Points on a hilly landscape, in no order, each with its height.
From any point a ball rolls to the lowest of the 2 points nearest to it. It stops when none of these is lower. Distance is the straight distance between rows; heights are no part of it.
(1002): 117  80 106 103  52  76 130  99 121  81 124 143 111  71  93  80 120 104  80  86 118  92 120  67  73  50  86 127 101  82 133 105  71 105  88  88 103  97 122 111  79 118 119 141  84  88  78 111  94  99  92 105 138  87 103  91  99 110  95 101 120  height 406
(858):  90 145 105  92  94 121  73 106  88  95  98  97 108 107  86  79 117  78 123 125 108  84  64 106 117 106  80  89  58 131  70 109 129 121 105 113  87 113  95 100  98  86  78  83 116  98 105  94  93  96  91  64  88 137 116 105  90 127 106 129 101  height 628
(281):  84  68  72  91 104 101 101  82 117 107  94 118  82 122 127 121 105 111  82 121 100  68 118  94  69 107 139  94 113 117 111  90  70  88 111  94  82 115 110 146  86 126  74 130  82  98 110 100 100  87 108 136  77  95  79  77  83 106 117 113  93  height 613
(1082):  88 126  97  77 113  91 107 109 113 106 121 110 104 138  85  71 125  89  96 102 127 128  49  75 129 120  89 112  73  85  65  83 118 138 118  92 121 102 111 103 116  80  92  68  91  80  76 115  77  85  80  87  97 127  70 102  99 127 103  95  92  height 603
(644): 102 105  77  90 127 108  89 104  99 122 109 115  88  91  89 131 114  93  98 131 113  68  88  94  91 157 114  84  60  87  61 114 121 139 118 104  93 104 115 114  91 107  60  69 121  78  95  75 119  65 105 100  77 131  78 129 121 126 139 124  79  height 277
(658): 102 111 118  80  99  94 132  82  73  69 108  85 121  74 135  41 115  98 106  86  92 111 128  84 109  94  93 126 119 120 100  94  93  92  88  88 109 106  73  56  81  81  93 122 109 118  94 138  77 124  97 108 111  69 114  99 110  86  41  85 107  height 647
(399):  86  95 109  93 147 129 119 110  80  86 115  92  88 111  96 120  65 115 110  81 125 129  87  95 107  91 100 100  83  70  92  80  97 114 117 114  97  92 143  85 113 109 113  69  84 122  90 101 111  75  99  98  89  83  76 129 113  74 125  69  89  height 516
(944):  95  97  85 119  79 111 106  65 107 103  99  66 106 136 126 129  68  98  83  93  66 105  83 120  90  77  86  88 130 123 133 114  89  95 104 110  77  89  95 116 103 107 115 116  63 126 116  89 105 109 102  89 100  94  96 107  88  97  93  66  88  height 316
(128): 116  86  78  96  70 101  77  95 127 114  75 109 109 115 121 109 100  89  60 104 103 100 105 100 110 107  91  96 100 101 124 105  88  66 115  81 112 106  74 120 123  97 109  97 111  84 121  99  93  93  97  99  90 139 102  72 106 109  94 118  99  height 376
(324):  94 118 105 143 108 120  77  78  89  97  86  74 116 113  95 104 105  99 117 111  92  89  77 136 131  95  66 101  91 154 118 124 114 103  88 115  77  82 103 132 103 100 102  99 102 100 103  95  89  91 134  69  81  97 106  94  81 102  94  93  96  height 457
(569): 110  87  72 137 103 113  92  88  90 133 112  64  99  87  80 126  67 113  94  84  73  79 110 112  71  71  80  84 141 114 121 123 105 102  66 110  82  84  74 125  89 113 114 125  92 135 103 104 105  99 135 128  83  65  80 106  92  85  88  91 111  height 361
(716): 110  76 106  95 127 104 107 106  81 114 113  87 106  96  97  69 100 149  96  72 108  99  95  84 130 130  90 106 136  89  84  98  98 102  92  86 117 107  95  80 117  98  74  98 123  81 100 119  80  85 103 127  75 101  91  75 126  81  66 102  82  height 359
(275):  98  98 101 110 181 120 103 125  82 103 105  84 102  84  86  89  98 119 136  81 135 113 113 111 116 121 105 102  96 121  98  81 115 109  79 106 101  92 118  96 112 101 109  85 116 106  98 109 119  77 127 105  64  79  77 131 110  67  88  96 111  height 464
(1041): 113  85 105 123  95 102 131 100  94  98 122  87 109 110  72 137  81 127  93  94 112  97  76 111 119  94  83 112 120  81 100 118  96 152  87 113  98  83 115  96 108 104  87  89  84  90  88  85  73 101 112  89  93  81  73 115 100 113 118  91  98  height 686
(628):  91  87  96 102  93 111 118 112 103  93 110 113  99 101 115  65 121 107 106 126 122  77 106  85 105 108  93 125 101  95  63 125 119 127  70 101  91  87  53 111  95  99  94  78  83  93  88  97  49  98  99 115 102 103  89  82  92 130 114 149  90  height 401
(769):  70 111  69 126  77  78 118  83 112  99  93 129  86 125 127  73 143  83 117 104  91  71  98  90  93 111  94  82 102 139  83  99 106 113 115 106  89  90  92 147 109  90  53 113  66  92  85  93 108 107 131 101  80  95 100 103 102 130  97 121  77  height 746
(44): 103  89  88 127 119 102  91  94  70 105 128 105 100  72  77  85  87 115 132  99 101  94 114  89  58  71  86  91 138 118  99 107  99 123  57  94  90  80  82  80  84 103  97 123 100 137  93 119 107  97 130 120  77  41  79  96 100  83  89  92 129  height 259
(615): 104 132  96 146  69  92  96  80 105 102  94 126 102 111  95  76 139 102 131 109 105  66  83 100  96 107  56 103  85 155  93 105 120 116  86 114  96  98  69 127  96  93  66 115  99  91  85 101 113 107 121  80  92  85 119  98 100 130  93 114  92  height 770
(672):  90  79  80  77  99 114  88  96 112 119  89 118  93 117 134 134  94  86  74  99 105 106 120  83 102 112 112  68  88  78 104  78  97  69 128  86 110 101  91 120 124  94 110  91 104  79 116  93 128  58  88 113  71 138  83 106 145  90  96 121  91  height 323
(190): 100  90  83 123 102  76 122 120 121  99 110 126  84 114 114  55 141 105 113  86 124  87 106  82 119 130  82 101 120  98  55 113 134 119  72  85 115  81  58 127 108  81  75  86  92  74  68 117  64  96 118 111  89 104  96  85 117 117  87 143  98  height 462
(967):  74 102 118  54 140 108 111 103  87  92 108 120  83  93  83  60  99 137 114 102  94  98 109  71  82 124 145 104 105  94  67  77  54 104 126  95  83 118 119  58  89 102  63 116 110 117 105 103  95  92  65 135  99  88  92  89  91 110  82  97  89  height 507
(1040):  78 126  84 101 109 115  67 109  65  89 132 123  96  86  79  77  93  89 127 118 121 112  98  69  51  69 115 105  72  91 100 114  91 123  91  90  80  90 106  66  77 104 129 118 117 146 112  92 124 108  92  98  97  67  93 103  99  85 104 106 131  height 380
(830):  67  94 107  70  72  89 120  86 113  85  84 104  92 132 139  70 137  62 102 105 116 111 125  78 104  99 117 113  86 117  89  69 101  82 118  89  95 105  76 112 107  75 114  89  85  75 104 101  91 104  78  87  83 128 105 110  94 113  97 115 111  height 356
(1108):  98 106  97 145 122 101  96 100 122  84  70  70 126 114 103  80 124  78 124  78 113  86 101 122 149  96  74  95  79 133 136  90 129  96  87 124 101 101 112 124 112  98 112  92  93  81  80 103 102  97 141  61  89 111 118 107  71  92 106  90 121  height 413
(435):  70 108  73  65 117 137  64 108  89 112  91 107  74 115 121 132  66  79  72 122  83  98 118  97  74 107 141  72  82  99 100  92 118  76 134  99  73  92  99 125 112 107 120  90  98 102 136  86 111  68  86 122  77 148  79 125 110  97 111 133  95  height 265
(646): 136  66 101 107 102  91 111  74 109  91  78  72 108 106 126 102  84 108  95 106  76  86 110 129 116 112  79  88 151 117 108 112 104  95  95  98  96  98  74 107  87 107  98 123 104  97 120 113  77 113 118 107  86  82 109  75  87 101  89  99  98  height 579
(485):  86  84  65  98  92  90 130 105  97  99 124 122  95 101 109 104 110 101  86  96 124  69 106  58  88 103 105 127 115  69  64 119  92 134  74  87 100  77  63  97 104 100  82 101  90  68  82 101  90 101 110 122  86 107  65  93 123 107 110 126 109  height 318
(487): 104 122  97 113 130  90  79 126 115 100  94  99  93 113  64  85 122 105 103  74 101 108  89 105 143 120  83  93  83 100 118  90 119  84  98  89 127 108 148 119 124  98 107  93 140  81  73 102 106  96 108  82  97 127 107  83  93  88  78  99 106  height 644
(441): 106 133 137 106  98 109  84  92  69 126  88  86  98  74  83 116  70 114 120 120  75 102  73 122  80 105  99  76  96 113  78 120  94  96 102 133  83 100  88  73  91  93  85  92 131 132 127  96 130 125  98 101  95  76 132 107 120  86  91  71  84  height 682
(314): 110  98  62 155  96 116  71 112 106 136 119  94 115  69  74 107  98 114 103  99 100  81 111 113  70  66  78  92 109 111 138  92 115  88  59 106 103 106  85 132  78 123 124 130 101 113  78 111 128  93 136 101  94  66  98 111  91  77 100  89 136  height 403
(413):  82 129 125  79  93  85 114 112  96  77 128  99 119 129  93  74 102  92 117 101 133 144  63  77 101 100  91 134  73  84  75  85  97 140 116 114 107  88 117  80 108  71 103  68  90  96  82 104  85 103  61  67 117  97  69 127 119 115 104  76 104  height 577
(501):  88  84  66 102 113  78 127  78 128  98  81  92  95 112 114  76 134  88 112  86  79  91 114 116 104  97 106  95 106 156 126  61  97  63 111 109  93 105 135 128  97  89 102 138  77  84  96 112 113 121 121 114  96  97 116 115  67 100  97  81  97  height 688
(1081): 114  64  73 117 106 100 117  89 115 103  98  97 104 116 128 139  92 117  83 100 121  74 116 110 104 102 100 105 128  95 108 102  89 118  93  97 102 115 102 147 106 134  61 111  76  78  90  90  81  91 127 129  80  92  70  70  89 109 132 122  80  height 643
(859): 128 100  83  60 125 108  56 147 106 128  94 101  70  94  77 139  74 118  81 101  77 107 109 123 102 117 120  83  99  93 129  93 104  51 114  83 101 119 131 109 109 129 131  93 138 116 111  90  97  94 104 112 113 128 119  69  87  94 101 105 112  height 290
(375):  67 100  78  93  97 105  89  82  86 125 102  81  84  92  85 116  85  82 106 103  56  96  84  93  59  98 132  68 105 113  81 119  97  93 101  93  81  86  90 102  91  89 106 129  89 129 128  80 138 119  95 137  95 112 102 110  89  88  88  90 106  height 308
(627): 110  80 112 112  52  78 145 105 128  69  94 116 111 102 125 105 111  84  87  84 126 107 118  96 108  76  82 112 107  78 112  99 100  98  72 108 114 100  81 110  79  98  99  81  67  68  81 115  74 101  93  74 114 101 100  98 121 119 118  98 105  height 506
(471): 129  80 100 109 112  86  90  84 123 105  77  71  99 103  79 132 100 106 101 108  56  80  86 149 113 108  93  97 127 133 100 126 118 102  99 111  92  92 106 126 103 115 105 121  98  99 110  76  98 124 104 116 112 100 111  91  60 110 111 101  93  height 542
(122):  85 111 104 128 157 115  88 105  87 118  97  83  88  87  96 103  89  97 126  80 103 106 111 114 103  93 103  78  98 118 110  93  99  71  86 119  95 123 109  88  92  98 114  87 103 134  93 108 142  88 133 103  72  64 104 123 109  70  95  74 113  height 508
(952): 121  93  95 111  81  94 118 115  92  89 140 118 108  90  84  85 110 132  95  88 132  85 106  63  78  83  79 124 108  80 111 100  98 131  70 102 115  93 100 104  90 122  94 123 102 103  84 107  68  88  93 103 105  77  73  77  99  95  92 107 103  height 344
(942): 114 107 117 119  93 112  92 103 120  83  65  87 108 106 113 111 117  70 119 106 128 109 118 132 124  92 109  94  67 112 128  96 115  77  99 119 108 125 108 128  98 105 110  90  88  93  95  96 101 110 107  69 115 122 136  99  55 113 134 112 103  height 347
(58):  91  89 124  80  88 110  96  80 114 100  73 111  84 108 122 104 121  88  89 133  95  93 107 102  74 108 141  90  88 111 103  78  58  78 134 103  84 124 105 131  74 123  67 133  84 106 122 110 122 108  87 121 109  98 111  82  76 117 122  99  71  height 586
(1122): 102 127 128  97 115  88 112  98 114  78  76  83 124 103 114  58 104  94 107  85  98 122  98 116 144 106  79 116  92 119 102  83 112  80 117 103 108 123 117  82 101  82 100  92 130  94  83 123  83 123 101  72 128 102 134  99  80  95  71  78 100  height 684
(703):  98  64  85  82 109  79 130 104 101 120 108 100 109  93 103 116  83 108  67  61  89 107 120  84  85  90 115  86 127  64 106  96  82  70 104  87 125  98 123  89  98  91 111 126  92  89  92 109 128 103  93 126 103  84 101  99 139  68  84  79 120  height 436
(241): 132  76 123  92  85  85 103 123 136  92  80  76  90 103 103 142  84  77  87  87  79 117 107 130 110  87 116  81  95  74 132 106 113  87 103 108 117 100 120  96 117 120 133  80  83  95 108  72  95 128  94  83 143 105 138  96  73 102 139  95  98  height 208
(424): 107 144  99 111  75 118  69 107  71 118 128 107 112  96  90  95  69 107 111 114 106 104  77 100  98 100  63 112  93 108  90 126 116 108  95 111  89  91  78  75 111  78 127  66 141 119 120 104 104  80  88  75  88  99  99 101 138 103  80  96 114  height 662
(880): 128  92 139  78  80  72 117  86 122  80  86  81  96 103  89 110  92  95  90 113  60  95  81 126 108 128 100 107 106  97 100 109  97 109 111 104 109 107  97  89  94 105  75 107  89  90 122  77  65 130  63  96 150 111 133  93  74 121 111 100  77  height 475
(640):  86 120 107  88  84 117  89 111 110  81  80 127  93 127 126  91 128  60 112 117 143 109 105  91 106  82 108 108  58 101 122  71  99 100 118 111 101 126 102 127  98  97 104  81  87  89  91 110  87  83  75  64 113 130 106 104  78 122 117 127 101  height 276
(926): 105 102 124  86  86  85 114 133  92  86  85 116 106  76 110  76 104  95 100  92 122 119 124  89  98  99 116 112  85  68  87 102  86  85 104  97 125 105  99  68  92  88 120  89 104 110  94 105  92 116  66  87 134 108 123 104 110  89 109 105 109  height 568
(660):  78  71  82  84 130  98 121 105  87 105 107  97  92 117 100 123  80 122  90  77 105 105 101  83  94 101 121  94 115  84  91  85  75  95 114  90  98 107 134  88 111 107  90 113  87 105 100 109 107  90  99 128  87  95  74 117 101  90  97  84  88  height 477
(654):  59 105 102 106  88  91 110  73  91  90  93  74 100 113 104 118  91  64 109 111  56 101  76 110  68  84 115  76 107 128  78 121 109 116 107 113  76  80  87  84 102  93  90 114  55 109 122  79 101 143  94 112 107  94 115 135  81  94 110  96  93  height 209
(74): 100 110 111  99  37  69 129  69 107  99  89 125 105  92 105  76 134  81  93  94  96 102 106  77  77  91  92 100  88  82  87  96  77  67 102 103 115  99  71  96  88  59  84 116 111  79 101 115 143 101  91  94 118 102 105 112 154 102  75  69 105  height 451
(1056): 104  96  85 100  69  88  97 105 153  98  98  92  96 122  79 157  96  86  66  89  73 108  75 122 103  94 106  98  99  97 138 114 100 103 100  96 114 102 117 114 121 104 101  82  67  75  97  57 111 109 106  85 131 118 107 106  93 112 132  87 105  height 124
(1065):  93  92  99 115  62  82 127 103 127  66  92 113 118  75 124  90 119  67 101  84 118  95 135  87  79  46  89 104  83  91 135  95  91  85  80 102 121  97  95 108  75 113 131 125  80  86  84 111 111 118 101  79 127  95 115 112  96 107 104  96 128  height 456
(470): 129  64 127  92  97  74 124  71 141  81  80  58 108 103  99 122 102  71 106 104  49  95  79 151 125 107 102  90 115 101  88 123 124 115  98 111 111  93  78 104 107  91 105 109  79  88 113  72  87 141  88 107 121 112 130 114  79 105 128 103  87  height 509
(560): 103  91  98  97  85  83 129 129 116  79  90  86 113  97 114 122  99  66  95  83 122 132 116  94 117  68  88 101  77  69 116  84 117 106  90 105 123  99 101  99 115  89 148  61  80  77  80 104  99 102  99  62 117 102 110 119 113  98 120  89 114  height 544
(51):  88 109 123  86  98 104 102 100  65  84 105 126  96  76  79  82  84 107 115 122  89  83  98  75  69  85 118 103  93 104  80 117  79 113  89  86  84  88  77  70  94 108 101 118 105 131 116  92  90 104  77 112 101  77  89  87  81 105  92 125 107  height 437
(396):  94 124  98 122  84 130  69  87  67 128 116 101  92  78  97 118  60 103 113 113 101 106  91 104  65  85  92  88  90  90 100 125 107 115  92 127  70  84  82  77  93  91 113  91 115 137 123  92 137  97 105  91  72  69  94 127 128  83 100  72  95  height 687
(948): 111 130 112  61 129  94  60 140 100 111  91 101  75 108  51 109  92 113  94  92  71  97  78 118 111 125 120  87  87 104 106 102 109  71 132 100 101 118 150 107 117 109 113  89 124 102 113  74  94  92  89  92 115 136 110  84  73 111  93  80  94  height 330
(48): 129  83  76 111 101 115  82 119 106 118  95 101 101  91  97 120  96 102  84 108 126  86 122  91 107 103  96  92  77  72 123 100 115  92  86  91 114 115  88 126 108 120 114  88 118  95  94  91  83  75 106  98 102 112  98  77  95 109 118 130  99  height 425
(414):  88 114 147  78  64 103 102  95  77  82  87 129  93  88 117  84 102  83  98 131 100 127 118  82  84  73 137 112  83  74  98  72  59  76 134  93  98 114 109  62  91 102 111 107 104 126 113  99 127 111  62  90 130 118 122  94 111  93 105  86  90  height 543
(20): 106  96  88 109  66  98  91  94 112 110 107  79  90 122  94 164  54 107  60 112  62 113  65 125  96  91  90 100 114  89 124 141 105  97  95 107  91  88  94 103 123 110 114  82  74 101 130  70  94 113  94  90 105 121  94  97  96 110 113  82  87  height 222
(1092): 117  65  89 110 106  97 102  89  89 103 129 141 104  68  88  71 118 139 109 111  90  86 135  60  62  85 107 103 140  88  90  83  68 108  70  80 107  89  68  95  67 107  76 138 100 114  75 122 107  93 120 147  86  42  81  73 104  89  91 103 119  height 147
(1007):  88 100  69 110  60  68 120  84 126  93  89 125  95 116 124  69 156  95  82  77  97  88 105  95 119 101  78 112 117 145 120  78 103  86 103  90 104  85 116 133 110  86  88 125  80  66  81 107  91 107 119 100  96 108  99  95  99 116  84  94  98  height 719
(137): 106  94  98 104  92 103  88 122 108 103 108  94  99  69  75 139  70  83  93  85  94 111 110 121  79  59 115  95  88  79 120 118 103  91  80 119 101 109 114  98 112 124 164  93  87 108  99  91 111 128  95  72 140  99 129 110  74  93 123  89 118  height 275
(91):  73 125 119  81 146 100 117 108  80  67 105 101 106 113 109  86 101  91 132  84 129 141  91  76 102 116  98 117  88  92  75  69  91 127 119 104  97 104 111  48 107  95  89  64  95 112  94 103 100  93  78  94  94  81  72 140 136  93 100  70  86  height 549
(1030):  81 121 144  96 108 116  93  94  78  95  97  76 104 102  81 104 101  88 122 117  89 103  72 123 116 119  99  91  84 116  81 108 111 116 111 113  87 120 103  84  93 104  81  87  98 120 125  91  96 107  88  94  92  99 118 121  87 101 104  88  75  height 659
(426): 124 102 128 124  81  86 130  81 112 102  92  99 120 123 117  80 111 130  80  82 104 113  86 109 131 106  67 123 126 103  90 103  99 107  88 101 113 108  91  89 102  78  76  76 118  83  87 128  72  88  85  90 102  95  96  94 135 115  77  84  98  height 567
(473): 124  54  80  90  96  86  95  99 127 100  90  76  97  86 121 153  66  86  84 114  69  91 112 130  86 115 137  80 123  81  93 139 109  97  94  82  96  74  62  94 105 115 130 109  88 105 130  70  91 119 100 133 115 121 111 104  82 102 126 134 112  height 180
(1001): 105 121 134 115 146  88 101 117 105  95  90  79 111  98  89  63 118 110 124  80 115 120  83 118 157 127  88 113  83  92  87  98 125  94  92  96 102 116 123  83 116  79 108  65 133  84  73 108  99  84 107  78  91 112 122 112 106  88  73  89  98  height 664
(1046):  78 128 102  82  75 116  86 107  87  91 108 116 100 108  83 116  84 102  73 125 107 112  72  78  97  84  87 110  93  96 113  93  90 117 132  96  90  97 123  85 116 102 111  78  98 108 107  91  69  85  57  69 116 119  87  85  96 115 106  93  81  height 483
(108): 139  86 112  98  85  87 127  67  90  79  85  79 124  90 130  59 117 114  91  91  82  98 125 118 115  95  62 130 139 122 116 103  97  73  89  93 112  96  86  88  77  90  90 136 102  96 105 131  84 130 118 110 106  68 101  87 103 100  46  85  88  height 615
(395):  81 128  93  88 112 106  70 117  80 100  87  81 107  72 110  80  72  78 120  96  85 120 127 110 113  88 102  95  94 125 101  96 114  64  90  90  99  95  93  61 102  89 142 103 121 130 119 115 112 129 110  85  99 107 125 104 106  62  59 117 126  height 614
(780):  98 110  94 124 122 130  91  72  85 104  89  67 105 131 121 111  75 114  95  87  75 108  84 126 115  92  76  95 122 149 132 103 103  81 112 119  78 109 121 116 107  91  90  99  91 114 111  98 110  92 121 104  65  98  90  94  97  78  77  65  84  height 391
(32):  99 111  87  89 117 116 104 118  85  77 127 121 102  92 104  70  93 114 105  96 148 121 107  51 102  71  92 132  88  75 106  85  87 119 102  93 102  89 101  72  98  82 112 103 122 118  87 113  83  83  85  86 102  73  69  80 104  88  81 103 113  height 263
(127):  98  89  75  98 136  98  79 120  83 119 125  97  99  94  82  68 114 115 122  85 127 106 105  81 131 135  95  93 100 107  99  80 117  90  97  66 113 108 105  98 109  98 101 103 129 106 100 116 111  70 120 111  62 102  84  87 101  69  64 124 108  height 415
(955): 110  76 101 134  73  73 148  95 107  93 118 117 106 111 110  63 118 124  95  88 110  92  91  84 113 107  57 134 144 100  78 106 117 125  75  93 114  68  63 111  95  81  73  92  87  68  65 130  60 103 111 103  96  82  74  98 130 121  85 112 115  height 514
(710):  83  64  83  91 117  71 119  87  92  91 119 145  86  89 118  68 109 122 103  83 101  76 128  70  86 112 128 110 143  86  73  87  66 116  84  84 104  83  77  94  94  98  60 115  84  93  84 112  89 103 114 152  81  78  64  74 109  96 105 104 100  height 234
(124): 117 122 104 116 103 133  66 110  71 111 113  99 113  76 104  97  70 113 110  93 108 113  93 120 121  87  74 110 106 115 111 101 118  91  85  92 109 101  99  84 107  99 139  82 145 133 101 119 107 111 128  73  94  98 114  78 114  76  78 102 108  height 639
(600):  79 111  87  73 138 115  71 104  86 118  89 101  78 102  87 123 105  88 100 112 100  74  90 101  88 129 123  70  69 118  89 106 120 103 127 103  81 101 106 125 109 106  86  88 111  98 116  79 106  79  93 105  81 147  83 130  90 120 115 128  93  height 170
(336):  92  94  80 119 104  99  75 115 104 122 106  90  94  69  78 103  91  91 107  91  92  97 127 109  76  71 120  88 106 104 125 105 112  82  86  90 101 107  96 116  88 112 141 118  99 120 102 106 118 114 119 111 123  90 119  95  79  81  97 114 131  height 338
(712):  96 100 102 112 126  93 124  81  99  84  71  83 119 107 126  60 130 119 127  87  75  92 110 114 122  93  79 116 121 158 113  75 110  90  98  98  97 106 123 102  89  92  91 135 103  94  92 119  90 119 121 108  90  70 103  91  81 101  60  63  92  height 653
(273): 130  99  81  96  91  98  89 112 115 137 102 106  99  95  76 165  92 117  63 110 100  92 109 104  79 111 106  85  70  69 127 106 108 110  91  98 101 113 125 129  97 133 100  63 115  86  86  70 120  58 106  98 117 106  98 105 111 107 143 104  86  height 384
(502):  85 131 104 113 117 129  66  96  93  91  81 114  91 100  97  83 137  81 150 113 120  85 100 104  87 102 104  76  48 131  89  83 108 105 103 113  90 119  98 101  87  95  78 104 119 123 107 109 121 109  99  85  83  97 130 117  90 105 108 120 104  height 593
(846):  91 129  78  95 135 114  63 121  87  89 137 130  89  97  97  65  92  86 112 103 153 121 111  56  75  91  99 111  57  90  99  78  94 106 103  96 113  96 113  71  95  97 129 101 127 119 105 113 129  83 108  95  82  69  78 117 113  69  89  99 116  height 328
(787): 103 137 123 141 111 129  82  87  93 100  81  99 101  82 108  93 114  93 131 107 110  92 105 126 106  86  79  79  87 142 102 103  94  96  88 125  95 111  91  93  68 102  79 111 119 130  96 118 123 107 119  97  87  56 123 119  98  92  93  86 101  height 553
(129): 115  63  76 133  70  98 120  93 121 101 101  89 117 116 104 163  81 105  75  98 108  88  97 131 122  85  81 112 132  96 129 136 108 129  77  95  98  84  84 127 109 121  92  95  45  72  94  88  78  98 127 100  90 104  78 101  91 104 132 101  95  height 675
(817): 114 111  83  96  82  97  94 100 116 125 136 113 101 108  66 155 105 114  75 119 102  84  67  89  96 130 106  94  77  54  92 108 109 137 104  94 107  96 122 117 107 123  64  77  97  58  76  69 116  64 104  96  99 117  72 120 121 134 150 112  82  height 343
(321): 125  84  90 115 127 118  89 116  83 111 137 113  97  86  82  90  99 151  96  94 138  91 102  73 100 107  67 118 112  72  92  96 104 118  86  92 116 105 100  98 101 120  80 100 127  97  70 111  76  62 107 115  66  78  68  82 113  84 104 109  93  height 274
(772):  80 109 131  72  83 124 100 112  76  94 112 125  93 104 113 119  79 102  89 118 116 123 102  65  77  80 117 113  92  73 117  64  51 106 129 111  77 105 136  87 100 119  97  93  78 113 111  87  99  84  52  84 118 103  98  92 107 100 127  93  72  height 518
(785): 106 101 108  79 128 104 102 118  80  98  84 100 109  86 127  79  77  97 115  81 127 128 140  86 116  80 117 105 110  88 104  80  86  73 109  93 117 113 105  68 106  97 128  85 126 124 103 126  96 115  96  86 109 103 108  95 103  71  84 109 119  height 590
(1073):  92 122 116  95  66  90  96  78 111 102  64 107  98 109 126  69 130  65 108 110  98 103 112  95  99 108 109  83  75 113  81  89  89  61 117  99 111 107  68  99 100  72  99 114 115  87 121 105 131 120  84 101 104 124 129 110 119  91  82 112 104  height 414
(527): 107  72  82  78 102  95  86  95  81 150 110 105  90  84  89 107  88 126  71 104  68 108 118 102  79  98 135  91 135  80 108 101  76  57 113  82  98 104  99 103 102 100 105 144 118 111 109 115 129  90  97 138  93  98  96  69 114  73  76  95 121  height 398
(47): 104  93  92  96 108  75 115 109 128  97  90 102  93 116  98  94 122  92  92  50 113 114 105  95 121 118  94  98  90  81 110  78 111  92 107 104 129 109 136 112 110  87  95  83  95  45  78 107 110  83 108  93 104 119 100 106 116 112 105  94  93  height 624
(64):  84 109 121  71 107  76 102 109  86  98 116 113  92  82  58  66 112 111 109 102  86  80  96  69  68 131 138  94 100  83  58 114  76 119 102  88  95  99 107  70  89 105  75 117 107 110  91  93  91 113  69 132 131  92 104  88  83 115 104 116  95  height 476
(951): 124  80 110  67 124 102  83 111 110 127  80  85  89  91  94 141  69  93  79 113  53 103 110 133  93 132 141  88  99  81  92 106 109  76 112  97  90  98  97  98 107 108 121  93 109 118 127  86 102 101  94 116 116 126 121  89  90  95 114 104  88  height 246
(1087):  80  79 100  93  66  90 108  72  92  79 102  71  94  98 124 133  61  71  80 127  58  97  79 123  83  96 126  90 132  87  72 125 101 111 104  89  79  67  66  77 105  91 107 120  75  88 138  78 100 138  86 132 110 134 106 121  91  88 123 121 107  height 54
(168):  92 108  92  79 123 126  88 115 102  99 121 107  99 109  78 117 104 113  95 121 140 108  52 103 125 120  85 116  66  67  75  97 130 145 117 113  96  82 124 107 116 102 103  54  92  82  87  74  77  66 105  89  82 127  59 110 101 121 124 103  88  height 631
(372):  96 135 133 101 112  97  97 110  91  67  98  81 112  75  90  47 109 105 130  90  83 100 107 111 113 115 104 116  90 124  95  97 100  90  91 104 113 117 106  57  74  97  82 126 121 118  89 127  91 137  93 102 117  74 138  98  76  97  51  96 109  height 677
(325): 109  87 112 100  74  74 135  90 130  96  87  96 113 131 111  84 129  99  87  74  86 115  72 105 140 133  75  94 116 105  69  97 102  95 110  94 124 112  95 104 107  70  69  72  89  47  80 107  93 102  86  94 110 120 109 109 119 135  96  86  89  height 600
(648):  97 112 135  83  78 107  87  90  90  87  61 105  87  93 135  94 101  83 107 140  82 108 126 110  85  91 124  94 102  93 124  76  63  59 140 111 103 115  94 106  79 102  98 126 106 123 121 114 119 120  75  98 122  97 137  83  87  82 106  85  81  height 563
(559):  93 101 100  76  79 103  79  70  72 138  94 100  88  89  80 127  77 109  84 123  46  86 100  89  60 104 137  88 118  79  80 129  73  77 112  77  84  81  88  89 102  95 103 126 111 115 138  84 129  84  85 120 113 119  98  83 117  94  87  96 109  height 360
(507): 114 103 115  89  78 110  86 101 102 102  94  97 104 114  83 111  86 108  70 120  80  80  89 112  96 105 105 112  96 104 113 119  88 116 114 101  91 118 101 104 104 117  88  96  96 108 123  80  64  98  85  83 123 128 110  72  70 124 115 115  76  height 435
(481): 111  86 122 112  95 111 112 108 106 103 135  85 104 102  68 130 100 114 101 106 142 102  64 115 141 109  86 126 101  49  73 124 122 165  81 110 101  83 102  86 106  93 111  43  94  74  76  76  84  81 110  70  95  94  69 119 115 110 133 100 104  height 660

Call two points neighbours if one is among the 2 nearest of the other. Go from one point of each pair to the other, from neighbour to neighbour, staying as low as possible. Name the highest point that can't be avoided.
(321), (32): (952)
(1056), (640): (324)
(1092), (1056): (314)

Where does a ball stop that starts at each point below?
(441): (321)
(481): (1087)
(487): (1092)
